A landscape with many valleys, sampled at points; each row gives a point and its height.
From any point a ball takes the steepest step (drop divided by distance) to one of its 2 nearest points. It stops when none of these is lower. Distance is the straight distance between rows; heights are no part of it.
z_173 height 5.65: [133 102  91 137 134 118 132 147 110 135 109 115 137 153  97 195 134 148
 162 124 164 117 141  82 141]
z_408 height 2.88: [ 69 121  64 145 102 169 105 138  76 115 134 138 130 108 114 152 106 188
 146 129 112 135 145  98  84]
z_18 height 5.84: [127  91 107 133 173 126 128 185 171 125 109 101 181  69 128 181 118 134
  90 126 145 112 116  72 155]
z_678 height 2.59: [112  63 109 153 125 155 157 189  91 148 182 147 119  94  88 141 138 117
 161  62 130 125  98 126 193]
z_912 height 4.13: [ 90 119 164 157 148 177 146 123 111  62 206 117  63 115 140  75 144 163
 129 139  74 153 137 123  92]
z_448 height 3.17: [ 92 178 161 105  59 113 108  90 133 128 132 112  91 147 131  88  99 122
 136 170 149  73 160 120 120]
z_942 height 6.07: [164 124 132  99 102 167 124 128 164 176 125 102 128 126 144 118 110 141
 149  87 163 156  93 186 133]
z_971 height 1.71: [138 136 221  77 172 123 133 130 124 158  87 112 135 148 112 141 130 152
 177 121 125  89 143  96 131]
z_115 height 3.97: [133 118 162 116 151 118 120 136 141 129 142 156 171  91 153 121 145 133
  98 147 147 136 145 123 123]
z_240 height 2.01: [131 151 168  78 188 170 134 134 126 155  91  76 117 116 119 163 114 157
 167 126 115 119 146 135 124]
z_276 height 3.75: [128 137 110 106 114 108 108  86 132  81 167 136  99 128 155  61 147 150
  93 141 119 137 130 174  77]
z_584 height 1.99: [ 94 110 226  78 165 121 128  79 125 158  80  98 177 154 109 152 132 106
 160 147 112  77 129 136 124]
z_151 height 7.08: [207 153 184  85 175 140 147  89 131 139 143 128 115 111 128 124 129 114
 123 157  98 153 117 152 141]
z_669 height 2.14: [121 100  26 154 153  98 139 125 125 143 119 107 131 154 147 189 151 113
 140  92 129 151 105 123 188]
z_670 height 5.62: [109 120  94 151 134 135 131 184 140 122 135 163 163  72 136 171 103 150
 114 144 154 114 156  53 147]
z_934 height 2.68: [179 150  83 112 103 118 121 132 134 124 193 123  76 117 115  71 125 174
 154  75 174 134 119 139 155]
z_811 height 5.93: [140 159 156 114 130 188 103 122 141 180  92 116 167 133 144 127 103 109
 146 128 124 161 108 160 102]
z_988 height 5.12: [122 166  69 147 160 128  99 177 113 132 103 158 167  90 169 163 126 145
 137  60 118 165 103 101 110]
z_559 height 7.20: [174 175 115 140 156 176 141 135 124 124 211 116 122  70 125 114 106 146
 150 138 144 170 131 108 167]
z_277 height 2.44: [152  95  62 142 114 117 122 134 146 132 176 132 100 147 134 130 140 165
 154  96 192 163 134 151 178]
z_952 height 2.85: [118  64 121 118 136 157 149 188 133 167 139  99 157 110 110 136 133 145
 142  43 167 114 108 117 147]
z_916 height 3.52: [130 173 101  84  78  78 131  77 148 119 139 110 119 136 144  76 127 128
  91 152 133  97 152 135 106]
z_612 height 6.50: [ 98 162  82 162 106 109 177 133 106 130 141 165 161 135 138 131 130  55
  95 132 108 118 143  82 128]
z_215 height 3.65: [115 168 148 188  87 148 113 160 142 118 116 113  88 128 149 112 103  98
 113 166  87 142 109 127 133]
z_297 height 4.93: [128 114 129 179 104 147 135 159 210  88 139 100  52 125 120  83 102 119
 124 147 148 146 117 185 164]
z_891 height 4.60: [131 111  84 143 124 105  96 113 131 106 102 148 135 152 182 148 148 136
  93 168 112 166 125 137 123]
z_826 height 7.27: [204 183 131 158 137 153 122 123 100 115 168 125  83 102 124 136 114 130
 179 154 109 193 103 135 168]
z_695 height 4.01: [106 129 168 139 141 171 146 150  93  95 148 102  84  93  81  92 115 128
 106 138  67 126 123 142 108]
z_839 height 4.76: [117  83 170 124  66 138 126 101 174  96 101 135  51 121 108  71 103 132
 128 177 128  99 118 174 111]
z_249 height 5.76: [107 185 157 103 109 183  92 163 141 164 130  97 147  83 144 100  97 136
 117 125 136 143 132 140 110]
z_854 height 3.91: [106 120 160 204 142 181  82 156 124  95 108 134  85 137 120 131 111 123
 139 179  76 175 111 159 124]
z_805 height 5.01: [183 126  98  97 208 115 188 106 150 160 102  99 173 133 133 168 113 127
 147  98  98 118  92  79 150]
z_702 height 3.96: [118  80 184 120 128 154 136 145 111 144 114 137 138 138 124 123 157 123
 126  89 135 145 119 189 108]
z_788 height 3.24: [141 117 155 113 194  97 152 118 111 138 108 182 153 164 159 164 172 143
 153 102 137 148 151 118 117]
z_466 height 5.48: [168 131  93 113 141 146 190  76 112 132 134 138 131  84 122 224  97 118
 130 156  88 112 122  78 144]
z_697 height 4.20: [126 136 153 137 116 130 137 134 127  80 192 120  47 105 176  89 136 165
 139 130 123 141 146  99 129]
z_365 height 5.38: [113 161  94 153 139 169 143 171 121 131 152 157 133  41 138 169  95 148
 138  90 109 138 126  97 128]
z_386 height 3.49: [ 92 164 183 111 215  75 162 115 112 135 109 179 179 111 142 153 173 128
 137 109 103 116 169 122 102]
z_935 height 4.73: [ 82 160  72 144 183 111 138 195 148 140  93 105 155 135 158 175 139 137
 127  78 149 154 149 119 124]
z_441 height 2.90: [159 180 110 126 116  81 126 109 171 116 113 147 135 160  80  47 118  81
 127 111 176 124 119 187 126]
z_473 height 2.99: [110 126 206 113 160  93  98  93  96 124 118 189 144 152 156 147 163 135
 170 146 153 128 171 129 127]
z_807 height 4.10: [ 85  97 153 102 170 167 171 150 124 165  95 104 162 113 149 150 154 128
 127  64 119 138 122 159  81]
z_194 height 2.29: [158 138 136  84 161 138 120 143 107 142 136  93 114 119  97 128 129 180
 154  83 136 141 131 136 117]
z_4 height 2.13: [115 128  98 177 123 140 128 173 104 115 189 141 111 125 131 115 139 155
 146 104 177 154 154 112 140]
z_170 height 2.37: [133 115  94 191 110 153 141 167  76 131 190 179 118  95 100 135 124 131
 172 110 136 151 113  96 182]
z_96 height 7.35: [ 58 128 150 107 126  97 105 104 129  99 116 100  91 162 132  95 155 159
 120 137 148  93 175 193  93]
z_182 height 4.18: [154 116 141 139 130 145 100 167 126 107 119  92 120  92  61 111 104 137
 105 142  93 110 107 120 142]
z_937 height 2.54: [161 113  95 104  99  93 143 115 169 135 115 157 134 164  91  70 121 101
 142  67 202 114 100 162 137]
z_933 height 6.60: [127 108 103 121  87 152  96  76  97 138  87 105 132 189 111 186 113 130
 159 173 143 126 140 137 117]
z_893 height 6.17: [120 144  58 149 121 119 190 109  80 150 127 143 167 142  88 154 121  56
 119  89  89 101 106  99 130]
z_766 height 4.14: [156 138  71 153 148 126 102 111 132 116  69 139 174 119 163 188 129 103
 114 161  91 165  93  94 112]
z_136 height 2.67: [100  96 211 133 127  91 113  63 138 175 106 176 204 153 150 157 154 106
 172 162 135 120 149 123 141]
z_548 height 4.62: [172 142 127  93 184 110 163 103 158 158 106 119 183 140 162 133 142  98
 110 110 102 149  90 124 126]
z_3 height 5.82: [172 146  95 111  89 136 173  95  92 167 128 127 141 132  89 164 113 103
 161 120  99 118 108  78 143]
z_80 height 7.25: [ 78 110 128 155 120  82 119 128 104  90 103 124 127 185  82 123 162 122
 105 129 129  94 157 154  98]
z_649 height 6.71: [ 97 122  79 180 107 114 142 159 102 110 182 167 173 128 102 105 114 104
  86 142 148 117 140  77 140]
z_323 height 2.86: [163 151  86  89  83  97 128 144 133 128 184 117  74 112 119  71 120 114
 108  67 112  95  94 114 157]
z_709 height 3.00: [ 82 114 126 160  71 149 123 180 171 143 136 125 148 104 181 115 114 110
  73 145 149 141 128 127 132]
z_849 height 3.61: [ 55 122 141 171 113 195 121 157  76 131 108 143 128 114 131 146 116 113
 147 130 107 150 133 169  89]
z_164 height 3.35: [154 172 166 147  67 116 129 153 163 156 125 146 114 115 156  94 115  78
 115 114 126 133  98 131 154]
z_150 height 6.18: [122 124  84 155  89 131 105 125 142 140  80 101 142 174 132 183 112 136
 137 192 162 115 154  83 152]
z_756 height 4.66: [118  81 203 123  86 107  93  98 185 108  66 111  78 130 136 133 122 109
 123 189  94  92 111 162 137]
z_898 height 3.32: [ 92  88 155 162 104 189 106 175 128 138 106 142 145  84 170 148 124 113
 109 131 107 155 104 141 116]
z_501 height 6.79: [130 105  95 177  81 105 138 124 146  91 171 162 125 152 100  78 120  92
  72 178 125 107 116  97 148]
z_53 height 2.87: [ 64 139 129 145  85 150 114 105 123  97 152 108  75 166 151 102 118 151
 122 176 119 114 168 107 107]
z_285 height 3.08: [191 152 134  93  84  75 121 109 151 138 129 144 108 118 137  94 136  81
  92  98  97  94  70 111 143]
z_232 height 3.68: [114 140 135 121 206  62 151 136  91  91 107 136 138 114 110 137 181 114
  95 119  86 113 146 130 105]
z_693 height 2.27: [132  82 162 119  80  92 160 131 199 163 111 154 159 148 137  88 138 100
 141  76 200  90 107 139 143]
z_445 height 7.13: [183 167 169 111 212 174 166  99 128 133 195 141 141  74 123 122 107 120
 130 162 131 155 152 118 139]
z_128 height 6.92: [188 106 129 118 124  55 107 125 133  76 112 135  93 160  64 111 136 125
 122 138 125  80 115 121 149]
z_812 height 7.67: [116 206 158 104 155  98  91 117 131 164  98 121 207 183  83  69 119 134
 167 126 140  94 140 125 111]
z_739 height 5.37: [180 106  99  89 172 107 163 116 119 135 151 116 139 129  97 168 139 148
 133 126 144 125 135  81 167]
z_595 height 7.42: [ 97 165 142 122 126 122 113 123  90 114 118  93  67 192  97 112 140 142
 162 108 148 123 164 184 102]
z_989 height 7.51: [133 191 171 100 124  98  97 107 103 128 109 119 116 180  74  78 131 127
 152 114 154 100 146 159 103]
z_486 height 2.61: [ 99  97 125 155  51 123 115 169 189 157 103 133 136 141 170 126 131 105
 119 103 194 121 113 146 146]
z_688 height 5.15: [154 142  71  87 169  97 183  73 102 116 148 121 114 109 155 174 137 119
  96 146  77 138 139 102 131]
z_926 height 7.07: [ 77 155 121 139  90  89  80 128  98 130  82 129 150 186 107 133 147 128
 141 140 145  90 157 112 103]
z_183 height 4.83: [ 86  88 143 154  57 155 154 133 178 100 150 118  65 142 129  87 103 132
 106 158 157 114 142 174 125]
z_74 height 6.85: [149  73 125 149  84  75 133 106 138 101 116 153 131 165  94 115 143  83
  97 138 124  76  98 145 144]
z_661 height 4.17: [ 80 137  89 135 194 133 166 137 144 155  99 128 205 171 133 154 131 141
 149 116 168 141 176 123 115]
z_992 height 2.30: [109  75 180 106 115 123 118  54 116 151  92 142 167 162 134 173 145  94
 137 196 124  95 147 140 117]
z_98 height 7.02: [199 115 143  85 111 143 109  88 127 139 133 121 147 130  88 118 109 118
 112 152 119 124  99 153 125]
z_533 height 3.84: [132 106 172 150 145 183 123 149  89 130 123 131  97 121 112 147 136 120
 159 128 118 170 129 172 131]
z_374 height 4.32: [115 146 139 100 141 137 191 106 106 176 114 117 159 136 150 120 144  87
 124  73  93 131 110 146 100]
z_223 height 3.69: [100 118 110 112 157 147 112 121 121 152 104 111 206 156  94 130 137 130
 110 135 153 117 138 157  92]
z_801 height 2.35: [ 91 117 133 172  99 126  84 174 115  99 144 176 116 138 164 108 145 170
 130 122 144 150 145 115 105]
z_680 height 4.54: [159 105 159 111 124 100  83 106 150  93  86 111  56 152 142 149 128 166
 133 169 106 116 132 139 131]
z_255 height 4.87: [168 144  81 136 150  90 145  98 122 102 148 125  96 159 141 144 140 115
 104 164 115 150 145 124 144]
z_806 height 6.98: [199 104 163  97 128  93 130 104 103 116 148 151 141 135  49 106 131 127
 118 132 129  95 112 111 137]
z_547 height 4.31: [171 120 135 110 155  98 153 121 165  92 186 101  50  98 192 112 142 161
  92 139 124 147 142 116 155]
z_392 height 2.56: [ 68 119  89 162 119 162  86 143 117  91 149 128 102 136 157 103 120 195
 120 150 102 158 142 105  78]
z_719 height 5.59: [118 143 125 109 110 176 137 171 110 153 133 111 149  58 126 112 105 130
 106  77 102 136  92 121 101]
z_390 height 3.85: [133 125 181 105 130  91 109  72 125 105 173 175 144 100 155  71 161 145
 111 144 152 135 153 173  96]
z_543 height 4.12: [113 142 178 116 171 165 115 148 175 169 133 139 184  99 184 146 117 149
 137 149 177 149 159 122 140]
z_447 height 6.83: [100 125 141 137  76 130 112 117  88 137  54  97 119 175 129 157 139 105
 144 117 108 102 120 134  93]
z_568 height 2.53: [150 178  77 105 122 131  93 127  92 114 163  79  83 125 113  95 133 191
 154  97 134 147 132 141 115]
z_188 height 4.35: [166  90 108 133 132 147 119 152 141 131 127  86 108  84 124 143 111 109
  94 122  81 141  75 130 163]
z_86 height 4.43: [175  87 162 108 146 111 104 139 187  84 122 107  43  95 146 126 123 177
  89 161  88 131 113 118 150]
z_471 height 3.33: [149 113  24 156 151 125 146 113 134 133 133 151 161 130 174 182 131  79
  93 143 116 161 113 102 169]
z_673 height 3.29: [ 80 140 101 110 116 159 100 120  97 145 107 145 187 105 132 155 106 143
 125 148 142 118 146 103  83]

For each start below, name the point where the ball stops.
z_756 -> z_695
z_98 -> z_669
z_232 -> z_971
z_96 -> z_693
z_739 -> z_693
z_988 -> z_4
z_466 -> z_669
z_115 -> z_4
